Points, in no order, along strands that fork, close into loops and pass close to each other.
Points whose rows are less than 92.9 apart are linked; no others are. Some points are linked to none.
(19): [ -4  17  10  23  14   0  -7   2 -33 -17   8   1  -6 -16  11 -13   6  20
  -3   1  -9  22 -10   0   0 -29  -3 -33  -3  -7  45  15  -5  -5   7 -14
  22  -2   5   1  12   0  30  21  17  -6   3]
(34): [  3  24   5  13 -26   4 -14   3  22  13  -4  -6  14   6   2  -9   0 -19
  12 -30  29  -4 -15  14   0 -20  12 -26  15 -11  -7 -10 -33  11  -5  11
  -7  -4  -5   1  10  17  -6  -4   9   0   4]
(956): [  8   0  -5 -18  33  12  24  -1  12 -11   1  -8   7  -3   1  18   6   0
   1  30 -32   3  18 -22  -1   2  -6   4   0  -6  18  21  37 -18  -5  -3
 -10   9  18 -17 -10  -9  10  -4 -21   3  -2]
(509): [ 16   4  -9  -3   6  13  20  -5  31 -15  -8 -12  -5  14  -2   4 -28 -25
  -2  10   3 -10  -8  -7   5  12  -8  34 -52  -9 -20 -19  14  -2   2   9
 -13  -7  23 -16 -17 -21  -6  22 -20 -20   4]
(836): [-23   2  20  16  -5  11  -7 -16 -26 -13  -4  -2 -19   4 -24  -6   6  -5
  -7 -29  -1  14 -21   1  25   1  -5  -5   6 -27  15   3 -22  -9 -24   7
   1  17   4  19  -5 -11  -5 -10  -2  14   1]
(1042): [  9   7  -6   1 -33 -18   0  23 -16  -9 -25  -8   6  -1  26  14 -17  -3
  12 -12  21 -26   9  -3 -10  14  14   9 -10  15  -8   6 -12  -9  25  -6
   9  12  28  16 -29  -2 -10  -1 -11  -6 -14]
(243): [ -1 -11  17   9  11  -7   2  12 -21   2  17 -16  26  -2  -6 -19  -2 -16
  16 -10 -22  12  -7  35 -16 -18   4   1   4   8  -3  -4  -9  13   5  18
  19  -3  10 -28  22  -3   4  11  13  -3   9]
(783): [  6  14   5  11 -26   5  -7  12  23  18 -11 -11  -8   7   6  12 -28 -24
  17 -23  35 -17 -18  -6  16  -2  17   1 -10  -7  -8  -3 -29   2   3  -1
 -10  -4  12   7  -8   4 -15  11  -4 -14  -7]
(214): [-20  -7  13 -20  21   7  24   9 -11 -15  18  24  14   4  -5   1   1  40
 -12  15 -13  15   7  -8  19  -2 -14  -9   5   2  24  15  19 -21   3  13
  -2 -14   4 -11  -5  22  22  21   7   3 -20]
(368): [ -5 -15  14  12  25   5  -1  -8  -5  -5   0  14  13   2  -5 -19  18  18
 -27  -2 -13  11  14  12  -7  -4 -42  15  21  -3 -21   4  35  34  -3  18
   2   2  -3 -32   2 -13   1  33  -1 -16   5]
(521): [-12 -11 -12 -13  -4  13   4  -5   1  37  12   1  -8  -2 -17   7  -5  -4
  17  -9   5 -10 -26   4  10  11 -13   2 -15  12 -21 -25 -15   3 -15 -12
 -21 -18  -3   8  29   5 -13 -36   3   7   2]
(760): [  5   1  17   4 -22  13  17 -18  -4   1   6   2 -22  14   6 -10   4   6
  -1   8  22  24  10 -34  35  11  13  -8 -12 -13 -10   2  15 -16  -5  -4
   8  15   9   5 -21 -10  -6   3 -15 -15  -1]
(841): [-19  -3 -21 -10  -1   3  -8 -14  10 -16   1 -24 -21 -14   3  20   9   9
   8  23 -25   4  -3 -39   8  18 -10 -13  -2 -11  12 -15   5 -15 -25 -13
  14  14   4   4  19  -5 -18 -23 -19  -5  23]
(27): [-25  17   3   4   4   8 -18   3 -24   6   7  29 -16 -11 -10  -4  25  14
 -15   3 -33  31 -32   2   3 -19   3 -41   3 -10  32   6  -3 -22 -11  -8
   0   6  -5   4  17   0  39   7  11  -2  -8]
(380): [ -9 -14 -15  -2  13  -4 -16   5  -4  25  -2  12   2 -10  -2   5   6 -20
  -7   8 -26 -20   6  31 -38 -14   6   1   1   6 -13  -8   7   3  -9 -27
 -11   5 -22 -11   0 -11  16 -61   6  13 -13]
(383): [ -4   9  -4  10  18  -7  -3  16  -6 -38 -11  10   5  19  -9 -12 -22 -23
   2 -24  -6  -5 -22  17  -8 -15 -19   8   7 -13  -3  -2  -5   8 -15   4
   4  -2  -5   9 -13  -4  -1  -2  27  32  -1]
(487): [ -1  -9  27  -6 -28   2  12  16 -40   7  13 -12   7   8   9  -5   2   1
  19   7  13   4   4  -8   8  -4  22   7 -14  -3 -21   0 -10 -31  23  10
  17   8   2  -7 -21  11 -17  -5 -21  -7 -10]
(858): [  3  -6   1   1  -4  14  22 -24   5   7   4   6 -20   4   6  -7  11  24
  -4  22  -3  16  20 -27  29  17   2 -20  23 -11   1   9  23 -12 -20  -6
   3  18   0   1  -2   2   1  16   0 -12   2]
(1085): [-23   7  -5  -5  -6   3   1  -4  -7 -12   7 -18 -31  -6 -13  14  -5  16
  20  10 -14   8 -22 -30  32  12   5  -7   7 -20  -6   2 -18 -38 -37   2
  15  10  -1  10  -1  13 -12 -11 -16  -1  -1]
(372): [  8   6  12  -5   1   7  11 -14  19  -1 -10  -7  12  -1  -9   4  21 -15
   4  10  17 -17   6   7  -4  16  22  13 -13  -3   2   1   2 -18  -2 -11
  -7  10   9   1 -23  -4  16 -13 -18  12 -11]
(1071): [ -3  -1 -19   4   2  -2 -42  15  26  18  -8  13 -17  25  -2 -11 -15 -19
 -14 -21 -22  -4   0 -24 -16  -8 -24  -5  16 -17   5 -26   2  36 -10  -3
  -4  -8  -9 -15  32 -17 -15   7  27 -14  21]
(338): [-20  13   9 -23  -5  19 -16  12  -4 -11  11   9   8  -2 -10  -8  11   6
  -6   0 -15   2 -24  17 -16 -16 -22 -16  10  -3   5 -23 -15 -10  -3  13
 -18 -26 -22 -11   2  -1  -5  -1  15  11   5]
(411): [ -4   9 -15  -4   5  -2  -6 -22  49 -22  -9  14  18   4  -5   6  -1  12
   2  24  16 -10  -5   3   0   9  -7   6   9   9 -19  -2   1  -5 -13  -3
  -8 -15 -22   1   5  18  15   4  18  35  -3]
(478): [-15   3   3   6   3 -14  -8 -11 -22  12 -14  21 -22   1  13  -1  10  32
  -6  15 -22  18   7   5  -9  -9  -8   0  17  -5  -3  -4  17   2 -20   7
  -5  -3 -15 -15  27 -15   6  26  21  10  14]
(766): [ 18  -3  -4  22  26 -28  19  -4 -11   4   3 -16   4 -17   8  10  -2  19
  17   4   1   0  20  -3   3 -23   9   2  14   1   5  35  -5   7  25  11
   7   0   1 -12  10  -2  -3  -3   1  10   4]
(1039): [ 27  -5  -3  11   4  -2  12   5  24 -10  -7 -43  -9   5  -5   5 -29 -27
   4  14  32 -16 -11  -5  12  17  15  26 -51   3 -14 -15 -12 -12   5   9
  -8  12  18  -5 -13  -5  -5   0 -15 -12   3]
(705): [  3  -2   3   5 -24 -17   4  19 -25   2 -20 -12  25  -1  18  -3 -12 -12
  10 -22   5 -24  13  29 -28   6  19  13  11   6   1   6 -12  -2   9   9
  14   8  17  10  -6   9   3   3   8   4  -8]
(452): [ -1  17  -3 -18  -4  15  11   0  15 -18 -11  13  18  26   3  11 -16   4
  -5   2   8  -6   0 -10  -1   2  -9  -3  15 -22  17   0   6 -16   5  21
 -35 -20  -1 -13  -1  12  -5  19  16  17 -10]
(535): [-10  -9  29 -17   4  11  11  21 -13  -4  21 -10  -7   5  -1  -2 -32  20
   8  -9  14  16   3  -1  16  -6  -2   9 -28  -2  22  -7 -21   0   5   9
   3 -22  -7  -2  -3   9 -13  19  -2 -16 -17]
(1060): [ 14   8  -3 -16  15  13   7 -11  21 -23 -21 -13 -10  -3  12  10   2   5
 -16  33 -18 -14  22 -19 -15  10 -17  16 -22 -11  17  -2  31  -7 -10 -11
   1  16  10  -3 -31 -24   2   4 -26 -21   7]
(584): [  6  15 -20   8   1  -8  -9  17  33  13   6   3  22  16  -4 -11 -15 -22
  15 -15  10  -6 -13   8  -4 -13   0 -13  16   7 -21  -4 -13  19   0   5
  -1 -11  -2  -3  18   8  -1  -1  30   6   2]
(1003): [ 16  17 -15   1 -13 -25   3   2 -33  13 -12 -25   5 -20  12  12  13   4
  10   7 -13 -14   2   6 -17 -34  27 -13  25 -16  12  22 -21 -25  24   8
  -3  -1  -6  -3   4  24  -7 -36  -9   1  -2]
(560): [ -4  12  -5  19 -12 -10 -38  19   0  15  -4  -3 -12   4  11 -15 -11  -7
  -5 -25  -6   2  -7  -1 -15 -20 -10 -19  19 -11   4 -15 -15  22  -5   3
  14  -8  -5 -12  20 -19  -7  29  22 -21  26]
(554): [ 18  -2 -24  -3   4  -1  15 -33  17  37  -2  -3  10 -19   7  18  11   2
   7  29  12 -25   9  15 -14   8   7   4 -21  18  -7  -5   6  -2   5 -16
 -28  -5 -13   5  21  10   5 -38  -4   9   3]
(1130): [ 12   3 -49  -3   0   9   1 -13  22  26  23  -4  -6 -27  18  39  10  11
  13  43  -9   3  21 -21 -24  13   4 -14  27   7   8   8  13  -8   8  -3
 -24   1 -34  22  16   9  -7 -11 -23  -6   5]
(223): [-13   5 -28  -4   1  13  -1 -31  35 -13  -8   4  14  -5  -2  29  11   6
  -6  41   0   0  11  -5  -7  32  -8  -4  29  -2   1   3  14 -14 -16  -4
 -23  -4 -24  10  10  23   8   6 -10  26   0]
(819): [ -9 -15  20 -15 -25   4   4  12 -48   2  10   3  13  -4  -3  -7  22 -10
  -2  -5 -20  11   3   5  11  -5  17  -9  -4  -3   9  -9 -15 -18  23 -11
   9   3  15   4 -12   7  -3 -28 -16 -12  -7]
(67): [ 18 -12  -6  27  10 -11  14 -15   8  -9  -6 -23   6  -8  -5 -23  -2   5
  -7  -3  27 -17  17  25   3  15   1  -2  30   7   1   6 -17  14  -9  17
  12  18  -6  10 -12   8  -6  17  19  -2   4]
(1084): [-11   1   6  15  22   2   4 -22  -4 -12   0  16  12  11 -25 -15  10  -6
 -12   9 -20   6 -27  35   5  -8  -5  -8  21  -6  -4   8   5  -6 -26  22
  -6   7 -15 -14  15   8  13  15  24  30  -1]
(523): [ 20   7  -2  11   1 -12   5  -2  47   7  -2 -17  13  15   6 -13 -18 -23
  13  10  36  -5  -5  11   8 -10  12   6  -8  21 -41  -6  -6  22  -2   4
  11  -2  -5 -15   6   4 -16  11  18  -7   5]
(775): [  2  -2  -7  -7  16   5   6  19  -5  -9  -3  15  22  -7  -2  -7  18 -14
 -18  -3 -10 -25  -8  33 -39 -16 -16   8   2  10  -5 -12  10  10   0 -11
   2  -1 -20   4 -26  -4   8 -36  10  25  -1]
(789): [  6 -24  17  18  37 -15  -1  11  23 -41  19 -22  11   2 -16 -19 -37 -19
 -13 -10  15  13 -11   6  10 -15  -6  28 -22   8 -17  -1  -6  25  -1  17
  26 -13  -4 -24 -12   2 -15  15  -1  -8   6]
(762): [  2  13 -17 -16 -42 -10   8   6 -26  16   1  13  -5   8  16   2   6   8
  27  -5   7   7   1 -23  -3   5  18 -31  13   3 -16  -1   1 -26  22  -6
  -3  11  14  15   1  16   0 -19   8  -9   0]
(57): [-20  -4 -19   6  -7  -6  -2   2 -16   1 -23  11 -16  -5  21  19   0  35
  -7  13 -12  20   5 -16   4  17 -19  -6  26  -3   1  -6  16  -1 -19  -4
 -12  -5 -10  11  30   4   0   7  15  19  13]
(48): [  7  15  16   9  -4  -9   4  -3 -33   4   7  22 -25   3  23 -20   9  37
  -8  15 -15  26  11   2   3 -22  -1 -13  21 -12   3  16  29  -2  -5  12
  16  -5 -17 -17  -2  -9  10  46  13 -11   7]
(157): [ 17   4 -21  -5 -24   1  16 -29 -13  49  -8   4  -6 -18  17  15  18  14
   3  25  24 -35   8   7  -6  20  25  10 -16   9 -14  -3   6 -21  14 -17
 -25  -6 -11  14   6  14  -8 -14 -21   6  -6]
(278): [ 12  14 -16  -6   6  -1  21 -26  43 -13 -14  -8  14  18   1 -10 -20  -5
   5  24  36 -15  -4   8  10  10   0  10 -24  11 -19 -16   2   1 -12   6
  -8  -4 -11   1  10  18  -8  -2  24  15   0]
(563): [-12 -14  23 -12   7  18   5  -7 -26  34   7  12  -5  10 -21 -15   6  -9
   3 -20  -6   3 -20  28  18   0 -12  10 -17   9 -10 -18 -12  20 -17  -6
 -16  -8  -2  12  27   1  -5 -34   9  12   2]
(291): [ -1   9  24 -19  12  -1  11  -5  -2  -1   4 -10   6  27 -11   3 -10 -13
  24  -9 -21  31   0  -7  18 -25  12  -7   4 -20  24   6   1  -1  11  25
 -13   1  11 -24  19  -5 -10  13   4 -14  -3]
(18): [ 13   5   8  32   7 -18  11 -11   7  22   2  -6   9 -18   4   4  12  15
   5   1  29  -9  10  12  19 -22  28  -5   4  -1   6  27 -21   6  14   1
   2 -12  -7  -8   2  15  10   0  -6  10  -8]
(274): [  1  23 -33 -16 -35 -18  -4  16 -10  15 -19   3  -7  -3  25  17  -3  15
  14  -4  12 -31  -3 -14 -20  11   6 -12  11  11  -4   3  -1 -24  15 -15
  -5   2  14  25 -18   2  -1 -15   2  -6  -5]
(1047): [  5  10   6 -23 -38   2  13  -5 -30  14   9  11 -12   5   6  -8  16  17
  27  19   4  -5   0 -14  -2  12  25  -8   0   6 -35  11  16 -40  18  -2
  14  11  -5  12 -20  20  -3 -17 -14   5  -3]
(234): [ -4   3  -2  19  29 -11   8 -12   2 -33 -11  17  10  25 -14  -3 -22 -13
 -13  -4  -4   1 -15  12  13 -11 -15  17  21 -17 -20  15  13  -1 -30  19
  -7  -7 -12 -11  -1   8  -2   4  18  46   0]
(642): [  7 -23  -1 -14   7  10  -8  -7  18  -2   0  -7 -21  19 -18 -11 -28 -36
   0 -48  -9  -4  -5 -13  16  19 -20  24 -22   4  14 -15  15  47   5  -8
   8  -4  20   3  10  -8 -24  15  -4 -29   8]
(1023): [ -6  -4  38 -22   1  26  -7  -4 -25  24   1   4 -22  11 -24 -10 -13 -12
  10 -39 -10  20  -6  23  23   3 -15  18 -17  -4  14 -12  -7  31  -6 -12
 -11  -8  -2   9   6  -4 -10  -4  -3  -3   1]
(765): [  7 -17  49  -5   3  17  10  20 -22  11   8 -13 -10  10  -4   9 -31  -3
 -10 -11  33   6  -1   6  15 -11  -2  37 -53  -8  16  -9 -13  12  11   7
 -17 -17 -11   0 -19   1 -19  -5 -15  -1  -9]
(1061): [-10 -16   3 -26  -6   9   4  15 -27  -5  13  31 -20   4  -1  -4  13  18
   7  -9 -27  36  -5 -47  17   2 -15 -34 -15   3   6 -14  23   4   6  -7
   1   7  15  17  20   6   2 -27   3  -2  17]
(288): [  6 -20   4  21  24  -4  21  -5 -15  -9  14 -12  29   1  -8 -32  -2  -4
   1  -9  17   0   2  37  -3  -7  -9   4   3  18 -19  -3 -12  23   5  17
  14   7  -9  -6   7   7  -9  -1  22  21   4]
(745): [ 12 -25  53  13  12  12  13  20  -5  -6  -1 -14  19  13  -1  -7 -11 -27
 -28 -13  33   0  -3  24   3  -8   7  38 -38  -7  -1  -8  -1   9  -4  11
   6   8 -10  -1 -35   8  -1 -12 -11   9  -4]
(897): [-16  11  30  26 -14   5 -11 -32 -27  14  -8  -8  -5   3 -13 -21  18  -9
   2 -15   3  16 -18  28  20 -15  12  -9   0 -16   6   3 -27   1 -24  11
  10  17   3   7  22  -3   2 -15   4   2   7]
(942): [  5 -14  17  -9  -5  11  -6   7  -6   7  -5   3 -11  18 -14  -9 -36 -26
  11 -55  15   9   3   9  19  11 -10  20 -18   4   4 -13 -10  40   2 -11
  -7   0  14  17   7  -1 -14  12   2 -10  -5]
(683): [ -8  19 -14 -27 -11  20  -5  13  11 -16  -7   4   7  13   7   9 -10  10
  -5  21 -21 -23  -7   0 -29   3 -19  10  19 -13  -4 -17   8 -22 -11  14
 -22 -30 -17 -16   0   4 -13   0  17  14   7]
(316): [-12  13  14   0   8   7  10 -13   5 -10  15  14  15  10  -4  -6   4  27
  -7   3  18  15   5  -4  25  -7   4 -18  16 -10  14  18   1 -20   8  28
 -14 -19 -13 -20  -1  17   7  37   4  20 -18]
(611): [ 23  14 -12  10   7 -27   8   7 -27  12 -11 -21 -10 -18  16   8   1   8
  16   9 -15 -23  15   4 -18 -20  13   4  33  -9  -5  35   2 -17   5  20
   5   6  -5  -5  -4  -7  -8  -3  -7  19   4]
(774): [ 13  -5 -59 -11  10 -15 -15   0  17  18   3  -9   8  -9  -9  22   9 -10
   5  10 -31  -9  24  -4 -45  25   5   1  22  15  -4  17  13  -4   6  -8
 -13  11   8   8   6 -17  18 -27  -5   1 -10]
(429): [-10  15 -36   1 -20 -12 -26   2  10  20 -14   8 -11 -26  16  29   5  19
   5   3   8 -25  -6  -7 -28   7  -2 -12  17  10 -10  -1 -11 -12   4 -21
 -14  -4 -14  16  -3  -8   2 -24   2   4   0]
(979): [ -9 -14 -46  -9  16 -11 -21  22  14  14  -1   7   8  -1 -15  17  -1 -18
   2  -7 -32 -12   4   7 -49  12  -4  10   3  17 -25   3  23   2  -1 -10
 -13  -5  12  -4   8 -21  18 -38   9  11 -13]
(180): [  2  20  23  25 -22  -4 -18 -29 -28   2  -7   1  11 -13   7 -23  32  -6
   2  -8  15  13   4  36  -8  -6  20 -11   7  -3  10  13 -24  -1   6 -11
  24  17   0  18   8  -2  25  14   1  10   2]
(515): [ 15  -7   7  -8 -18  13   1   5  12 -21   3 -21 -10  -3  16 -11   1  -9
 -29  -4  13   7  12 -32   6  12  -3  -6 -11  -2   8 -20  11  14  14   7
  14  11  20 -11 -31 -25 -31  18 -24 -52  15]
(650): [ -6   6 -14  -5  21  -2  -5  29   1 -15 -17  17  16  20  -7 -19  -1 -26
  -9 -19 -24  -7 -12  22 -35 -12 -22   7   6   1   1 -14  11  23 -12  -4
   8   5  -2  11  -2  -6   7 -17  35  16   7]
(922): [ 19  -1  12  -4 -30 -14  18  17 -22  14   4  -7  37  -7  31   4 -11  -2
  10  -8  12 -10  34  13 -13  -2  48   2   5  12  10  12  -8 -14  36  12
  11  -4   5  -1  -2  29  -2  17  -4  -5 -18]
(465): [ 16   1  15  -6   0   0  11 -13   4  -9 -16  -2  -5 -11   9  11  29  10
  -6  18  14 -11  15  -1 -10   9   2  26 -15   6   5   2  10  -2   8 -13
   3  19   0  12 -37 -22   2  -5 -28  -1   1]
(821): [  4   1 -22  -2   2  -2 -21  -4  35   5 -11  -5 -22  25 -10  -3 -33 -29
   2 -25  -5 -16 -12 -21  11   4 -21   3  -1  -8  -1 -17   2  30 -16  -9
   1 -11   8   4  25  -6 -24   2  18 -18  16]
(455): [ -1  17  -5   8  17 -20 -12   4 -34 -21   4   8  12 -20   4   2  13   7
   7   2 -18  16 -14  18 -28 -25   7 -15  -4   8  30  21  -2  -9  25 -13
  13 -12   6  -5  12  -7  39  -1  13  11   0]
(764): [ -4 -14 -34   6  -4  -6 -13   1  25 -20   1  18 -22   8   8   6   1  15
 -17   5 -11  -8  11 -51  24  35 -21 -10   7  14 -11   4  19  17   4 -19
  26  11  26   1  -7 -13  -6  23  -7 -21   3]
(388): [ -6 -12  13   7  14   6   2   0  25 -21   7 -24   0  -3 -27  -5  11  -9
   2   6  15  -3  -8   4  16  20  13  15  -6  -6  -9  -3 -17 -22 -21   2
  10  13   5  -7 -26  -5  10   3 -15   6  -8]
(434): [ -3   0   9  35  21   5  -1 -24 -18  21   8   9  13 -15 -24 -17  33 -14
 -14   6 -11  -5 -19  49 -10 -15  13 -17   9   2   7  17  -7  -1 -14  -4
   4  13 -16  -6  13   8  29 -13  11  22  -6]
(464): [  2  -7  15  10  19 -10  -3   5  20   2   0 -17  30  -9 -17   0   2 -31
   2 -14  -7  -7   2  11   4 -23  16 -10  -7  -5  30   9 -22   9   3 -19
   9  -1  16  -6   1  11  13 -32  -5  -3   0]
(327): [-29 -11  -5 -22  12  -2 -23 -15  15 -20   7  -6  -4 -10  -1   6  18  16
  -1  14 -26  17   5 -35   3   4 -26 -12 -10   7  17 -22  10   6  -4 -12
   9  -5  -3  -5  37 -10  -6 -18  -5   0  25]
(709): [ 17  -6 -10  12  15 -26   6 -28  -1  -6  -6   8   7 -11  -2  -8  18  20
   1  -2  17  -8  22  21  -9   9  -9   8  29  14  15  21  -7  18   6   4
   0  17  -7  33  -3  -2  16  20  15   4   1]
(261): [-21 -13   4 -35  10  13 -10   5  -6  -2  12  18  -6   5  -7  13  19  -1
   1  -3 -40  36 -10 -42   8  -1 -25 -14  -8   3  11 -16  27   4   9  -7
 -11  -1  13  -8  35 -12  -8 -13 -13   1  18]
(496): [-15   3   8 -10 -11   9   1  12 -30  21   9  14   0  -5  -9  -3  24  -2
 -12 -15 -22  21 -16   6  14 -14  22 -37  10  -9  34   4 -15 -19   4  -3
  -2  -1   9   4   7  11  23 -17   0 -15 -12]
(517): [-10   0 -22 -23  19   5  -4  -8  27 -22   6   1  10 -14  -5  27  16   8
   0  45 -32   1  19  -9 -27  18  -5  11  20   5  -4  14  22 -23  -7  -3
 -11  -1 -14  -5  -8   2  13   1 -23  19  -9]
(165): [-24   3   1   3  -4  11   3   1 -22 -20  15   9 -27   5 -24  13  -9   3
  11 -17 -11  18 -20 -28  38   8   4 -10   2 -24  14  10 -18 -29 -16  -2
   5  11   3  23 -17   8  -6  -7 -12  15 -19]
(812): [-19  -6  15 -32   7  19  15  24 -25  -3  20  17  -3   9  -2 -13  -6  34
  -7  -9 -12  19   0  -7  22   1 -21 -20  -5   2  38  -9  -3  -6   0   7
  -6 -16   5   7   3  16  11  15  12 -13 -17]
(804): [  1  10  15  34  22  -7   4  -9 -12  14   9  -7   3 -24 -13  -2  16   4
   2  14  -6 -14  -8  33   1 -25  31   1  -7  -8  12  28 -13 -16 -10  -3
  13  -9  -7 -16   2  11  25 -10  -5  21 -13]
(195): [  4  -2  10   0  19  18  25  -9  27 -15 -11  10   5  18  -3   5  -4  -8
 -16   6  12  -8  -5  -3   1  17 -18  39 -22 -14 -25   0  41   1  -9  12
 -26  -5  13 -26 -25  -6   3  25 -22   2 -16]
(592): [  4  -1  31  10 -16  14 -13  13  14  41   8   7 -11   4  -2   0 -26 -26
   6 -30  26  -1 -17  12  29  -2  13  16 -17   7 -20  -4 -25  27 -14 -13
   2 -16   2   7  -4   2  -8  18  -8  -8  -3]
(881): [-12  -6 -27   8  -3   1 -10 -13  -5  19  -7   9 -22 -22  22  34  15  22
   7  31  -7  23  16 -14 -13   9  -9  -6  34   3  -3   2  22   9  -4  -6
 -17   9 -36  23  29   1 -10  -3 -10  17  13]
(947): [  7   5 -32   3  -9 -13 -23 -14  25   9   0  20  -3 -24   3  25  18   3
   3  12  17 -30   1  14 -39   8   3   5  22  21 -18   9  -9  -2  10 -14
 -14   3 -34  30 -17  -6   5 -18  -8  19  -7]
(1064): [ -4   5 -10  -7 -24  12 -18   4  28 -22 -13  11 -14   5  13  -1  14   3
 -20   3  -3  -3  15 -27  -1  25 -18   2  -5   6 -16 -16  15  25   8 -10
  21  11  21  -3 -26 -25 -11  29 -16 -49  -3]
(401): [  9 -11 -28   2   3 -29  -5 -25   2  14  10  27  -3 -20   1   3  24  20
  12   6  14 -19   9  23 -33  10  -6  16  28  26 -10  16  -8   8   9   0
  -7   3 -28  45   8  -1  13  10   5   9  -5]
(26): [ 26   3  11   1 -10  -7  12  -1  15 -10  -6 -50 -12   2   8  -4 -16 -16
   5  18  21   3   8 -17   5  15  33  19 -26  -8 -11  -5   3 -28   0  10
  13  22  15 -10 -28 -10  -2  16 -28 -36   3]
(93): [  8  -2  16   5 -24  -7   1 -11   2 -19  -4 -25 -22   3   5  -7  -6  -9
  -9  -4  30  21   7 -35  23   8  18   4 -23  -8  -4  -7  -1  -9   1  -9
  23  22  21   5 -30 -22 -13  -1 -27 -33  10]
(128): [ 12   6 -13   2  -1   0 -10  13  31  12 -17  -1  -9   0  21   5 -11   6
 -21   5   2 -16  23 -11 -11  -4 -14  -9   0  11  23   3  14  35  15  -7
   0   0  11  -9   7 -25 -11  16  18 -34  14]
(914): [ 10 -23  40  18 -12   7  -9  25  -6  20   3  -6  13  -1  -1   7 -23 -39
  -9 -22   6 -10  -9  21  17  -5  23  43 -25  -2 -13  -1 -25   9 -12 -16
   8  -4   3   3 -19  13  -3  -1 -22   3  -4]
(1062): [ -6 -21   1 -23  -7   5  18  29 -38 -21  17  29 -13  16  -4 -11  -6  27
  10 -15 -21  23   6 -27   9  15 -15 -16 -22   8   4 -14  13   3   9  -3
  10   1  23  20  -6  14   4 -11  10 -13  -8]
(711): [ -9  -1  10  -8  -4  10   1   3   2 -14  -8  14  13   8  -3  -1  10   1
  -9 -27  13   7   3 -15   9   7 -20  -9  -3   3  10 -10   3  14  19  -3
 -14   4  21   8 -10 -19  -3   3  -5  -4  -2]
(749): [ -2  -5   9   3 -11  15   2  12 -13  -5  19  30 -24  -2   4 -19  18  27
 -13  11 -26  22  10 -21  14  -2  -9 -33  25 -10  -7   8  24  -4  -6  -5
  18  13  -8  -6 -11   1  13  23   6  -8   8]
(344): [  0  -3  23  16  26 -12   4  23   2 -31  15 -13  29  -4  -3  -6 -24 -12
  11  -9  -5  10   3  23 -12 -21   4  24 -18   4  -4  14  -1  14   3  18
  25 -15   6 -27  -6  -2   8  26  -1   2  -2]
(490): [ 15   5   7  -5 -32 -14   6  10  -5  28  -7 -10  21  -9  30  13  -8   2
   7   8  34 -20  11   1   9 -14  46   4 -26   8   4   5 -13 -18  38 -12
 -11 -28   5  -2  -1  30  -5  -8 -10  -5 -19]
(1044): [-13  17   8 -22  -5  19  -8   4  -9  -2   8  21  20   3  -1 -21  27  19
 -18   1  -4  19  -3  11  -3  -4 -18 -29  22   7  11  -7  -2  -8   7  29
 -28 -14 -18 -13  15   6  15  29  11  11  -3]
(616): [  5  11 -12  20  -8 -17 -33  25  23  -4 -14 -18 -16 -12  20   1 -24  -4
 -11  -5  -2 -22   7  -4 -18 -18  -8  -5   8   7   2   9  -7  29   8   0
  27  -7   2 -14   0 -27 -20  16  19 -27  21]
(643): [  5 -12 -35   1   4   8   9 -12  23  33   8  -3   7 -12  -1  12  -5  -1
   5   9  14 -23  -8  -3   1  15 -14  -9 -25  31 -20 -26  -6  16   4 -14
 -21 -11   7   3  29  -1 -11 -31   3  -2  11]
(109): [  3 -28   2  13  24 -19  -6   1  21 -48   3 -33  -4  -2 -26 -11 -12  -2
 -11  -2  13   4   0 -15  13  21  -3  30  -9   4 -26  -2  -8   1  -4  12
  23  10  12 -16 -22 -11  -6  12 -16  -8  -2]

A fork is a point with three links, a tip a point with one. Leave the first point through the second and follow the links. Name the first fork or tip that comes.
(897) / (836) -> (812)
(766) / (18) -> (774)
(388) / (109) -> (274)
(517) / (223) -> (592)
(274) / (762) -> (455)
(979) / (380) -> (1003)

How many points has the smallest loop of links through each point below? Write none if it is on no loop.
(316) -> 5
(858) -> none
(560) -> none

A tip is a point with one link. Name the tips that can be reached along the links from each point below, in the order of the rows.
(789) -> (157), (180), (455), (128), (490)
(1084) -> (1003), (774)
(478) -> (1130), (764), (195)
